Each row is a point on a landscape with many valleys, with its height.
From any point a ball rolls to the lowest of the 2 points nearest to it. It stops when none of these is lower. Distance is the straight distance between rows; heights are no part of it.
Z_559 h=3.77: [172 126 158 125  68 139 109 108 173 103 124 128 123 156  88 102 110 136
  97 106 134 103 134 126 101 118 168 143 143 131 149 135 144 111 188 137
 161 112 162 154  80 140 112 120 138 103  89 169 107 145 112 138 162 181]
Z_331 h=5.03: [153 147 157 131 155 119  92 137 179 106 125 124 142 117 111 118 182 118
 143 136 150 122  85 128 159 113 125 155 114 136 108 118 110  94 125 115
 162 107 130 124 141 123 141 119 114 112  99 116 123 153 119 136 153 151]
Z_26 h=4.55: [129 151  99 136 177 173 138 144 109 152 110 143 153 118 151 130 115  92
 182 100  88 101 103 132 124 157 103 128 163 137  78 141 151  76 137 150
 112  98  74 108 143 129 121 153 135 177 152 149 176 104  83 101 140 156]
Z_552 h=8.42: [109 163 128  85 177 114 208 128  67 147 158 132 149 139 153 137 124 119
 163  78 131 104  81 148 120 112 114 110 137  98 142 151 160 156 118  96
  87 137  85 145 118 154 119 124 118 175 128 127 170 112 187  90 122 102]
Z_154 h=2.72: [117 116 114 136 162 107 100 161 114 141  78 156 143  56 133 141 115 139
 118 157 110 161 188  74 118 137  83  81 131 149 138 140 145 108  96 131
 138 155 139 110 135 137 195 107 155 133 161 107 103 101 135 162  97 120]
Z_523 h=3.81: [155 160 109 126  95 163 138 118  98 142 150 125 147 173 131 127  64 122
 117 105  72  66 138  89  79 115 133 126 185 139 172 115 167 109 175 129
 153 148 146 140  65 151 120 142 156 150 112 174 141 153 121 132 147 151]
Z_731 h=5.35: [162 171 112 167 133 167 113  84 191  83  98  73 152 105 112 138 127 114
 126 128 106 116  93 165 138 170 161 127 118 102  74 122 149 122 156 142
 155  97  90  94 170 125  95 130 114 133  83 133 151 165 131 151 130 150]
Z_108 h=8.97: [163 107 139 126 121  59 140  97 130 108 102 131 108  82  78 128 121 166
 116 111 161 155 110 112 165 152 111 108  85  57 139  89 151 110 138 132
 149  94 103 105 115 100 147 138 138 159 134 100 124 159 122 163 149  76]
Z_202 h=6.49: [ 89  64 133 101 119 105 167 165 129 158  76 157 124 132 113  81 151 128
 121 126 173 134 151 162 132  85  88 102 147  98 147 160 143 101 106 154
 107  93 145 125 120 101  98 127 117 134 184 109 130 109 125  93 104 105]
Z_518 h=4.46: [100 129 106 118 133 171 134 126  98 194 156 144 128 158 157 114 137  94
 175 122  91  93 106 124 115 120 125 149 128 155 115 124  95 107 112 125
  82 115 108 143 117 144 133 165 144 113 165 120 136  61  99  65 141 144]
Z_924 h=6.86: [129 132 113 151 101 123  87 120 148  85  96  94 113 107 140 134 103 151
  79 147 128 135 196 125 100 158 145 126 144 131 100 108 125 149 158 126
 152 168 160 111 151 136 145 111 146 127 129 147 121 150 121 193 112 172]
Z_106 h=2.60: [ 84 119 110 104 149 101 111 142 111 128 168 165 164 101 158 108 163 135
 134 128 144  96 108 128 133  88 112 142 100 164 155 131  88 169  80  78
  98 177 154 115  93 141 144  89 115  79 100 118  92 102 169 114 128 112]
Z_801 h=2.76: [181 159 139 127  74 146 125  97 145 134 159 128 123 154  98 119  71 135
  96 104 103  91 153  89  97 135 172 128 149 114 176 109 163 124 199 131
 166 131 151 139  69 150 129 127 153 120  79 174 123 171 129 150 152 150]
Z_321 h=8.76: [148 204 110 126 171  83 126  97 144 125 130  97 110  77 136 132 166 127
 144 120 127 144  62 132 199 136 122 141  79 106 113  89 112 145 101  90
 125 114 132 116 147 132 171 138 101 136  89 115 128 134 158 129 149 105]
Z_805 h=1.73: [ 97 145 137 103 143 120 145 141 118 151 180 188 159 134 133 117 148 108
 143 114 146  80  77 114 142  92 123 134  99 152 154 133 100 130  92  85
 117 150 124 124  90 139 167 111 132  86  95  99  91 122 146  91 147 113]
Z_472 h=4.08: [ 91  75 143 133 112 144 112 148 142 151 130 158 118 147 121 103 149 106
 110 134 138 112 185 123 128  89 124 150 124 162 128 141  92 109 121 140
 104 126 129 122 120 124 134 127 132  81 169 110  82 101  85 102 125 149]
Z_491 h=6.27: [103  49 135 133 121 118 173 150 146 126  70 185 123 152 129 108 165  77
 115 140 176 172 152 167 164  79 105 147 128 111 143 168 137 113  88 167
 101  69 128 114 154 122  76 126  87 126 170 116 127 123  98 101 104 100]
Z_33 h=6.03: [144 125 167 126 116 130 144 109  98 154 194 159 116 124 103 193 108 138
 124 120 152 172 132 119 188 163 102 103  91  79 159 111 153 142 142 144
 112 108  85 115 117 106 151 131 154 134 142  36 119 126 106 108 149  28]
Z_61 h=3.20: [ 65 109  83 131 116 153  98 159 106 152 164 153 155 115 161 114 155 130
  93 131 127  96 145 120 127 102 111 166 115 180 133 124  59 175  90 120
  87 184 143 132 105 164 151 108 117  55 123 106  61 108 133  93 103 123]
Z_553 h=5.11: [146 114 152 140 117 164 155 107 148 100  90 117 120 150 107 133 116 115
 108 111 137 130 119 145 137 152 164 124 146  98  96 159 155 131 166 158
 126 104 113 117 140 122  72 136 124 132 124 163 141 156 106 132 137 141]
Z_429 h=6.93: [146 165 104 154 140 124  88 142 157  89  96 116 141  89 136 129 124 127
  95 145 108 141 184 120 120 179 100 122 110 172  99 100 120 149 146 108
 147 149 144  98 164 133 193 112 132 117 124 134 118 138 130 197  96 172]
Z_185 h=8.54: [123 163 135  94 188  96 180 101  84 122 161 125 130 118 141 157 144 124
 160  99 145 137  66 137 135 118 144 123 105 109 127 139 130 185 112  71
  84 146 102 133 126 151 139 111  96 147 111 123 154 121 210 113 124  86]
Z_422 h=8.86: [163 168 120 128 153  83 131  89 147 122 119 102 117  81  97 134 142 137
 122 103 144 136  80 121 192 155 119 123  81  66 112  87 140 131 139 112
 138 103 115 105 142 110 149 149 131 156 106 113 131 169 138 140 146 100]
Z_334 h=4.83: [ 95 110 164  86 110  99 146 113  96 158 202 105  83 173 114 136 119 160
 122 144 141 126 110 124  94 121 146  90  92 131 168 118  92 172 125 106
 110 138 137 195  97  93 144 151 147 115 119 112 111  99 165  84 129  96]
Z_87 h=5.39: [151 126 159 155 156 139  84 166 192  72 115 144 154 114 106 106 164 109
 136 130 119 133 159 123 143 125 104 157 111 188 111 125 108  84 150 111
 150 111 116 125 144 137 160 106 118  95 120 134 110 155 105 154 133 196]
Z_180 h=6.79: [137 181  86 141 153  99  96 131 119 116 119 127 135  61 154 140 115 153
  90 161 110 153 161  93 128 160 103 108 100 152 117  83 129 172 112 107
 127 173 144  84 155 150 199  99 137 127 129 117 123 119 155 197  93 117]
Z_693 h=6.02: [140  99 123 154 121  84 135 140 123  86  69 174 134  98 132 140 121 121
  99 141 147 202 176 114 126 117 112 145 140 117 129 119 152 131 112 155
 135 114 111 100 140 123 130  91 106 131 176 109 118 126  97 194  94  69]
Z_224 h=6.04: [120  58 111 135 112  72 139 142 154 124  64 194 145 123 136 115 165  70
 143 165 185 225 161 152 139  81 115 159 127 117 170 158 130 120  61 172
 101  79 109 115 163 129 113 122  71 118 168 104  97 106 101 105 109  75]
Z_700 h=4.75: [119 102 136 136 153 132 145 176 107 123  88 186 156  85 110 128 114 137
 122 104 142 119 161  88 126 129  69  84 140 137 130 161 168  75 121 134
 156 127 110  92 109 115 156  95 142 151 135 121 118 165  97 146 102 124]
Z_121 h=5.19: [137 132 149 112 117 177 167 137  65 180 179 129 113 164 115 172  68 141
 164  97 109 133 176  96 152 142 106  72 168  80 161 126 184  99 146 172
 148 155 103 116 119 118 108 146 172 166 167 113 160 136 122 104 160  91]
Z_94 h=3.84: [116 116 161 102 149 116 139 125 107 164 145 165 112 124 118 142 126 129
 122 120 154 136 116 109 151 134 125  95 122 122 123 139 124 128 116 130
 118 125 114 121 111 102 142 129 158 126 146  93 124 114 117 119 136  91]
Z_135 h=6.28: [129 124 142 134 107  96 112 112 114 145 180 149 108  97 130 194 108 172
 107 144 135 187 138 113 148 157 108 123  75  90 170  88 124 162 116 140
 113 114 120 129 109 106 169 123 156 123 156  35 100 110 113 149 124   4]
Z_464 h=2.77: [ 95 105  80 140 133  98  62 133 141 104  87 111 145 120 169 131 156 102
  81 165 141 185 176 147 145 136 136 183 153 162 111 126  95 196  95 136
 118 162 168 113 154 127 138  90  99 108 158 128 116  88 113 140  87 120]
Z_82 h=5.59: [155 131 128 125 133 119  91 125 150 146 119  76 131 136 130 118 136 116
 173 133 118  82 100 147  68 140 132 131 160 142 111 133 128  78 136 142
 145 117 113 161 142 123  95 161 141 145 124 151 145 115 153 135 139 186]
Z_890 h=5.10: [139  81 137 140 130 104 111 161 153  88  80 162 158  88  84  97 139 126
 128 117 157 114 152 117 125 121  92 109 130 151 127 144 159  75 132 129
 153 111 120 110 126 107 148  99 129 138 116 123 113 171 112 165 126 149]
Z_961 h=3.56: [106 178 137 105 194 151 186 141 114 115 136 178 186 124 140 135 147  78
 144  77 157  97  63 124 158 128 120 135 140 121 120 170 160 125 119 117
 122 123  88 106 107 134 133 108 127 171  92 123 155 162 117  89 138 109]
Z_200 h=4.82: [183 104 168 113 101  98  92 104 147 150 147 115 111 117  66 109 102 138
 179 124 146 106 121 102 105 142 134  84 122 128 153 109 145  52 152 137
 172 106 113 153 110 106 141 171 153 138 104 129 131 147 149 135 180 157]
Z_90 h=6.68: [102 101 127 114 110 140 177 165 117 138  84 135 140 137 106  80 138 150
 122  99 144 105 124 164  98 109 113 101 176  95 122 166 160  77 132 146
 140 105 147 127 106  99  81 137 126 155 153 134 153 124 119  98 119 145]
Z_316 h=6.23: [149 151 101 131  95 181 156 106 105 140 117  82 121 164 133 143  71 128
 121 116  88  87 132 132  75 165 176 118 185  91 121 131 173 132 166 161
 128 134 125 123 129 127  70 160 150 157 134 179 162 148 122 127 133 148]
Z_235 h=7.62: [123 174 104 126 102 105  92 104 127 116 188 111  97 125 146 130 126 165
  89 129 105 139 130 100 155 126 145 159  71 145 120  75  87 196 152  86
 115 156 146 111 126 141 154 121 147 116 108 130 103 150 121 154 125 119]
Z_53 h=3.16: [136 134 111 140 178 142  91 169 134 134  92 137 160  62 139 113 123 130
 151 127  92 111 172 101 102 143  80  84 150 181 115 150 141  70 111 122
 139 152 129 110 152 129 176 123 145 139 136 139 124 113 131 147 108 177]
Z_418 h=2.86: [ 86 114 119 104 146 120 116 132 133 154 120 122 124 135 147 125 183 111
 113 151 159 142 123 134 142 110 123 141 127 135 131 142  79 165  76 119
  88 136 156 141 135 117 124 114 110  96 140 122 111  93 137  81 109 109]
Z_720 h=7.41: [126 165 108 126 126 135 102 117 106 137 175 121 118 127 161 137 102 131
 112 134 107 106 141 105 113 121 144 128 127 169 111 112 106 169 133 106
 111 169 140 112 117 146 135 121 158 113 121 162 115 121 133 156 124 143]
Z_81 h=4.33: [112 117 137 106 170 110 151 138  97 162 109 174 135  82 114 127 122 118
 150 100 165 113 112 116 149 132  95  81 148 115 129 165 159  81 115 148
 131 116 105 107 118 111 141 127 142 170 146 106 136 125 113 107 136  97]
Z_153 h=4.76: [ 91 137  91 107 125 143 160 150  90 172 136 143 158 170 177  89 144 126
 186 138  99 109  82 149  81 106 101 147 136 125 114 114 119 113 126 101
  83 107 126 159 109 139 119 139 122 143 157 136 187  65 142  67 123 144]
Z_192 h=8.08: [116 175 131 109 123 135 171 142 101  98 168 151 153 152 137 157 124 163
  86  98 144 116  99 151 149 114 123 141 141 109 137 142 165 201 126 102
 124 149 156 117 100 141  86  92 139 141 101 117 129 146 154 155 106  90]
Z_3 h=5.71: [175 113 138 171 123 160 105 134 188  65 108 118 157 104  90 109 114 123
 137 123  99 122 179 127 110 158 107 122 110 174 105 120 121  77 187 134
 177 110  95 124 159 134 136 122 127 124  96 155 123 180 124 181 124 217]
Z_76 h=9.15: [129  73 152 119 127  64 130  85 113 142 122 113  52 118 110 155 121 150
 115 168 144 230 136 140 145 166 134 105  76  89 138 107 117 165 122 159
 105  91 117 137 153  95 142 154 109 128 179  88 144  89 140 134 118  51]
Z_591 h=8.26: [116 168 145  91 139 134 212 141  69 118 193 133 158 153 151 158 121 152
 143  75 144 106  98 166 137 101 110 119 138 111 152 157 168 194 122 102
 114 155 129 132 101 148  87  96 126 161 120 106 135 130 178 114 109  89]
Z_175 h=9.07: [152  75 130 128 111  53 107  94 128 126 109 111  74  79 105 125 112 163
 128 155 149 191 139 122 149 152 127 101  83  98 137 102 121 117 132 148
 129 106 121 120 158  98 162 144 140 137 160  90 138 105 127 176 155  81]
Z_45 h=6.65: [109 116 110 138 132 161 179 151 154 113  64 121 159 128 113  98 146 131
  97  98 136 100  99 198  93 133 133 113 181  78 105 179 170 126 119 147
 131 106 144 142 117 105  71 126 108 161 128 140 153 133 141  97  91 147]
Z_570 h=4.62: [152 155 184 139 161 134 129 125 178 116 113 110 106 139 129 123 198 140
 154 156 154 144  72 142 191 102 145 163  89 105 125 108  89 109 117 101
 150  91 156 144 156 124 148 132  78 106 116 104 130 140 118 100 147 125]
Z_406 h=3.25: [ 86 141  85 137 123 128  57 138 152  98 123 113 132 130 169 126 181 108
 102 173 126 159 148 135 176 115 150 198 115 185 114 104  60 207  92 112
 122 176 169 121 147 153 161  90  93  77 123 124 106 103 113 119 111 145]
Z_951 h=5.04: [141 101 173 136 127 142 103 154 199  92  95  96 128 175 116 105 184 123
 123 146 142 139 110 175 121 108 158 185 145 128 132 157 114  96 141 142
 154 114 151 163 162 143  64 131  92  97 117 146 121 145 131 109 137 191]
Z_514 h=6.62: [121 154 113 144 114 104  89 140 123 119 155 147 134  84 148 153 130 163
  76 154 106 168 176  79 125 137 107 143  83 149 142  73  98 182 115 106
 135 154 134 114 110 146 208  92 149  98 141  85  81 105 121 188  84  89]
Z_957 h=4.35: [155  97 152 123  99 132 108 129 139 140 132 137 119 143  96 104  96 123
 159 118 116  90 161  91  89 107 118 111 154 158 147 124 138  47 160 144
 171 118 122 154  90 118 138 153 158 137 120 156 123 130 114 134 174 177]
Z_258 h=3.55: [ 85 112 172 120 150 127 155 133 142 150 139 143 111 167 119 134 190 112
 123 161 179 129  92 138 143  96 139 140  87 107 150 141  77 148  75 103
 105 111 153 157 131 121 165 133  79  78 112  99 103 122 148  52 111 100]
Z_458 h=8.66: [120 170 139 106 193  85 162 107 127 129 146 138 111 108 134 130 176 125
 164 134 154 150  58 131 163 122 130 126  70 111 133 121 108 161  90  79
  99 119 137 148 133 132 185 128  89 131  88  97 144 113 190 103 138  99]
Z_273 h=7.86: [144 189 126 117  94 127 145 115 113 112 198 128 124 158 137 150 124 171
  83 108 127 139 109 114 162 127 145 157 105 112 138  97 130 202 161  91
 125 141 149 118 106 138 103 109 141 122  99 123 122 162 129 149 118  90]
Z_409 h=4.73: [133 104 145 127 111 164 144 130  88 159 123 136  97 142 104 160  47 163
 135 108 109 137 200  83 141 137 118  69 154  98 142 130 169  77 157 166
 165 150 115 111 134 120 105 138 162 145 154 150 146 165 125 145 153 105]
Z_494 h=5.80: [145  83 113 160 123  60 142 149 131  88  67 203 156  94 124 111 136  84
 138 151 163 220 162 129 137 101 107 149 121 129 144 132 156 104  87 174
 125  92  82 109 149 125 138  91  89 136 147 113 104 124  88 154 108  74]
Z_107 h=4.29: [117  80 125 147 118 161 165 149 102 134  75 152 116 121 103 133  63 152
 151  92  99 126 199  87 126 122  85  59 153 121 134 149 167  40 155 160
 174 139 100 113 130 123 116 147 157 156 139 168 148 167 108 136 142 149]
Z_160 h=5.64: [176 162 127 163 130 126  83  91 208  82 112  43 128  91  92 125 128 136
 131 125  83 135 113 151 184 136 128 149  94 104 103  81 115  95 170 139
 177  97  84 105 180 140 107 149 112 120  91 129 126 176 123 158 140 167]
Z_48 h=5.30: [113  91 158  96  78 100 110 107 115 152 178  97  63 144 121 130 102 175
  97 157 149 151 153 101 102 143 161  99 102 136 146 112  84 160 135 120
 130 149 161 168 109 102 133 145 165 111 146 120 123 113 134 119 134 108]
Z_722 h=3.78: [100 166 116 157 151 135  94 150 160  93 130 159 156 123 150 122 185 112
 112 145 130 124 111 123 174  99 140 189  98 171 115 111  86 175  92  85
 131 164 159 108 120 143 166  99  96  77  92 130 106 137 118 140 119 154]
Z_286 h=4.70: [137 192 111 139 181 164 112 140 155  98 121 113 140 138 171 143 167  91
 154 146 110 105  69 150 164 127 160 178 129 161  90 135 105 138 105 109
 142 137 143 118 153 142 131 123  81 118  88 151 156 146 128 142 142 153]
Z_265 h=6.32: [100  89  75 170 124  98 113 156 141  88  32 125 178  87 149 117 127 124
  90 145 169 141 137 171  89 136 119 129 197  95 120 151 161 150  86 137
 154 164 157  91 132 106  97  96 104 159 144 121 122 137 131 163  80 106]
Z_463 h=6.64: [149 131 122 126  83 104  89  99 146 126 123  77 110 104 117 112 108 161
 128 143 149 107 152 116  84 142 162 106 147 131 127 112 128 113 160 131
 163 152 162 141 132 134 122 143 158 127 105 148 122 143 150 171 148 176]
Z_641 h=3.86: [144 146 104 142 106 156 120 148 121 141 120 122 142 130 140 113  78 128
 147 120  68  65 145  94  62 110 104 119 180 157 140 113 145  60 160 126
 160 135 143 144  83 136 143 164 159 160 119 173 144 133 123 129 150 180]
Z_70 h=6.09: [169 148 128 103  88 100 140  79 100 142 155  74 100 150 107 124  95 158
 134 134 114  99 101 107  68 138 177 102 126 103 173 107 151 150 151  99
 129 133 153 175  93 142 122 147 136 138  84 180 139 137 201 137 125 143]
Z_355 h=5.88: [146 129 148 108 112 174 172  98  85 164 139 100  99 211 120 145 100 102
 138 110  98 120 133 125 112 155 160 124 165  86 130 134 164 131 171 153
 109 102  98 145 122 124  72 172 144 151 170 172 163 119 100  99 140 147]
Z_466 h=6.46: [153 150  91 150  94 167 127  90 136 114 117  75 124 140 147 130  81 130
  98 119  82  81 110 173  42 152 188 130 170 107 122 143 154 150 148 150
 129 142 156 132 127 141  69 143 142 146  88 184 152 131 147 140 116 170]
Z_572 h=4.19: [135 171 116 132 181 170 157 136 107 122 133 154 183 136 130 141 115  81
 157  84 113  81  99 113 123 155 118 114 171 135 109 152 164  96 147 137
 127 110  69  97 118 131 134 128 143 179 114 156 156 159  83 104 147 148]
Z_953 h=4.13: [111 152 168 140 154 156 139 121 148 137 149 121 102 151 142 123 196 128
 141 173 149 129  77 138 172  97 163 165  70 123 146  96  56 151  87  92
 133 110 172 160 142 134 172 133  66  76  98 102 108 131 126  70 131 114]
Z_752 h=4.18: [122 141 146 109  95 134 153 105  80 166 231 106  98 189 128 157 108 140
 124 133 111 130  98 109 127 140 163 130  84 146 150 113  93 179 132 102
 100 152 114 160 103 132 128 149 144 102 112 106 102 120 136  83 133  96]
Z_664 h=5.70: [158 147 154  97 119  86 138  96 126 135 164  91  94 155  82 114 129 161
 135 135 137 121  73 114 105 132 162 110 103  97 151 112 136 141 139  89
 128 114 138 179 107 116 152 163 132 131  85 144 123 136 181 123 153 133]
Z_846 h=5.76: [125 113 158 113  70 130 114 125 113 147 183 138  88 151 118 161  80 183
  84 138 139 144 197  89 123 123 135 125 106 124 152  92 115 155 162 126
 159 150 151 139 102 122 143 113 173 107 147 100 110 152 111 157 133  96]
Z_423 h=3.61: [ 54 108  95 134  96 182 118 183 123 164 142 170 155 143 146 103 159 116
  92 112 135  92 165 139 119  89  90 167 136 146 130 135  77 139 112 128
  87 148 147 112 106 143 131 118 128  65 158 104  79 117  97  72  95 119]
Z_483 h=1.82: [106 117  98 133 137 140  70 136 141 139 104  79 111 105 161 114 132 116
 121 143 108 135 174 141 127 137 128 133 164 172  87 141 101 139 123 147
 110 152 149 127 172 125 132 126 135 123 172 149 130  82 113 143 119 167]
Z_968 h=5.92: [176 114 129 154 100 103  83 113 177  89 106  76 106  96  93 112 119 139
 129 138 118 153 171 128 151 144 124 129  94 144 102  92 115  93 185 143
 158 109 101 119 180 142 144 139 132 122 117 132 120 156 118 189 151 176]
Z_443 h=6.95: [130 160 115 104 105 137 156 115  87  96 160 104 134 170 149 129 110 160
  96 109 100 105  91 150  81 113 178 145 139 131 150 144 140 190 144  93
 114 160 167 146  94 154  73 113 118 125  98 184 133 132 168 134 113 142]
Z_375 h=2.32: [ 80  97  67 121 141 130  73 145 142 148  94 101 139 108 174  94 175 118
 119 151 135 149 166 159 138 118 112 155 162 154 122 142  86 164  93 134
  84 162 175 129 152 121 120 105 118 113 167 141 126  70 121  98 102 137]
Z_706 h=9.23: [139  96 151 113 128  82  97  83 147 135 122  58  34 134 107 134 149 142
 132 175 128 217 130 140 166 164 146 132  73 126 115 107  81 156 119 137
 106  93 138 158 181 104 150 156 100 121 167  96 142  88 140 118 132 110]
Z_746 h=6.70: [142 150  98 138 115 140 144 112 121  88 117  99 146 165 153 131 111 132
 112 103  80  79  66 188  54 128 180 161 143 111 134 157 150 176 114  98
 117 132 157 157 108 157  80 126  96 132  87 194 153 123 176 121 111 179]
Z_825 h=5.49: [123 108 158 116 148 163 175 117 118 137 108 128 106 170 122 134 127 103
 145 107 126 128 113 143 145 141 147 125 158 106  95 152 147 114 144 155
 102  93  96 131 142 110  71 151 119 145 159 152 153 108 100 105 131 137]
Z_524 h=4.05: [114 127 120 117 119 168 134 113  74 202 177 109  90 153 166 141  93 129
 148 127  88 125 144 102 110 146 137 112 146 136 116 118 108 124 130 139
  92 147 116 136 131 127 115 171 166 136 185 132 141  83 109  95 124 119]
Z_43 h=6.19: [115 125  94 168 142  93 110 156 119 105  42 143 157  85 157 153 113 120
  97 144 144 184 174 137  97 146 106 135 177 125 108 145 154 150  97 151
 146 150 137  87 150 122 128  91 101 149 172 119 125 119 117 183  75  86]
Z_933 h=4.48: [159 119 183 139  89 154 129 106 172  86  97 110 111 180 105 118 138 133
  88 126 132 132 110 141 124 119 189 163 124 109 125 148 129 130 172 141
 146 100 165 154 118 141  81 122 119  96 111 173 118 136 103 114 139 182]
Z_966 h=2.78: [100 176 126 112 178 129 168 143 120 117 161 190 177 119 155 132 166  91
 132  97 150  97  69 127 167  91 123 146 123 151 132 163 132 144  88  88
 115 149 120 101  95 146 139  92 108 117  87 109 132 144 142 100 129 103]
Z_303 h=4.27: [113 173 135 137 152 163 114 124 139 129 151 136 129 144 168 133 173  97
 142 155 115 112  85 120 180 103 166 173  90 162 106 125  68 152  93  96
 116 144 143 134 132 148 158 120  94  76  96 123 116 124 111 103 134 138]
Z_980 h=5.34: [138  97 142 133 135 119 107 133 184 116  89  80 134 128 101 110 164 118
 144 135 138 134 111 176 121 131 128 142 155 131 112 163 124  91 128 145
 150 124 114 149 167 115  71 142 117 124 133 130 136 135 152 139 130 176]
Z_928 h=5.05: [138 172  97 156 164 165 117 135 158  88 110 115 155 126 143 136 128  94
 123 115 111  99  91 159 125 156 149 141 160 136  70 147 141 136 129 132
 133 133 116  98 146 122 108 129 118 144  95 157 144 154 125 151 127 154]
Z_792 h=5.23: [175 132 171  94 138  99 122  95 124 156 160 115 103 148  75 135 121 116
 188 131 145 120  86 113 125 164 150  89 104  99 142 114 146  83 140 120
 134 100 103 153 125  93 151 179 138 147 106 126 145 132 154 110 171 133]
Z_810 h=5.46: [136  74 136 157 112  91 138 141 163  63  65 172 157 109  95 103 153 102
 125 141 167 165 132 135 161 105 104 142 112 127 126 142 151  89 122 159
 145  82  97 112 148 119 118  98 103 140 109 123 120 176  94 165 125 119]
Z_547 h=6.47: [122 145 117 137 111 102  93 127  99 146 180 151 133  74 153 183  97 188
 109 167 121 169 146  90 130 139  96 116  94 130 152  86 121 176 101 125
 126 158 136 124 114 145 186  96 162 122 132  59  88 103 146 175 102  34]
Z_65 h=3.49: [134 131 112 156 136 154 100 174 149 136  94 114 153  92 127 110 103 138
 169 110  82  82 167 113  65 128  79 102 170 172 114 131 137  35 145 130
 162 131 120 129 131 127 141 147 143 159 133 156 141 132 118 137 125 203]
Z_705 h=7.21: [110 149  93 115 133 137 142 124  69 120 174 131 149 150 187 129 110 133
 139 102  87  80 102 141  95  96 134 152 141 161 128 124 110 156 127  83
  96 160 133 116  88 154  89 121 123 128 139 167 137 105 153 126 129 141]
Z_978 h=3.75: [133  48 135 150 114 150 153 137 124 124  98 156 108 122 101  95  94 122
 169 130 116 129 172 119 146 110  90  84 135 155 123 141 153  56 150 198
 136 106  82 138 170 121 103 156 148 160 129 168 151 147  94 148 149 167]
Z_568 h=3.12: [133  58 156 132 133 137 129 140 147 136 122 141 101 144 107 104 140  98
 171 140 125 148 144 145 159 103 101 129 126 172 109 154 119  65 135 188
 109  94  94 137 178 124  89 153 128 123 151 146 135 111  99 126 153 165]
Z_639 h=6.42: [167 159  99 115  76 106  92  75 118 151 153  56 102 121 131 133  80 143
 143 160 109  82 149 109  63 155 185 109 135 129 143  85 136 118 164 119
 143 154 158 143 129 152 116 155 143 149  84 171 134 149 179 155 152 167]
Z_7 h=5.67: [145 105 185 108 108 162 166 122  87 160 197 144 119 163  90 184  76 140
 151 106 146 156 175 117 185 156 107  79 120  70 167 122 172 141 149 165
 139 120  94 126 123 109 126 120 162 146 156  62 139 137 103 109 171  49]
Z_843 h=3.73: [120  68 171 126 126 147 114 140 165 136 137 135 104 175 115 109 168  87
 154 150 141 130 147 140 153  81 131 153 113 158 130 150  80  85 122 140
 117  99 127 142 152 123 103 146 120  81 150 120 103 105 100  94 157 163]
Z_150 h=4.81: [ 97 148  80 120 145 160 166 159 101 174 105 142 151 137 171 100 129 123
 187 124 111 110  79 159  91 149 113 125 167 121  86 140 151  93 134 129
  89  97 118 139 133 135 103 147 118 183 166 135 215  83 121  87 119 142]
Z_865 h=6.48: [106 120  93 154 139 130 138 141 157  82  64 126 169 103 125 113 156 120
  84 121 165 106  97 187 110 144 134 126 174  86 107 176 164 160  95 130
 143 140 150 114 130 107  82 106 105 153 106 122 137 148 148 140  97 126]
Z_602 h=3.41: [111 138 147 105 109 161 174 119  71 187 207 121 114 194 138 157 107 116
 135 103 112 115 109 118 118 141 132 123 134 126 145 126 116 159 123 134
  99 134 101 158 107 132 115 152 158 122 152  99 123  98 116  64 137  92]
Z_451 h=3.28: [105 118 127 134 147 128 120 145 112 155 130 180 148  98 142 148 128 124
 105 142 133 134 157 102 138 120 100 115 133 140 122 145 122 142  99 140
 114 148 121 112 109 130 165 105 152 103 156  80  92 107 111 135 106  82]

For each start below, name the point where the ball stops.
Z_443 -> Z_801
Z_429 -> Z_568
Z_924 -> Z_154
Z_76 -> Z_801
Z_160 -> Z_483
Z_706 -> Z_801
Z_3 -> Z_483
Z_552 -> Z_801

Call two points neighbours if one is among the 2 nearest of the other. Go from one point of each pair to the other, from neighbour to neighbour, staying as low as possible. Name the highest point that can't be avoided.
Z_805, Z_568 -> Z_472
Z_494, Z_568 -> Z_429
Z_154, Z_801 -> Z_641
Z_568, Z_602 -> Z_150
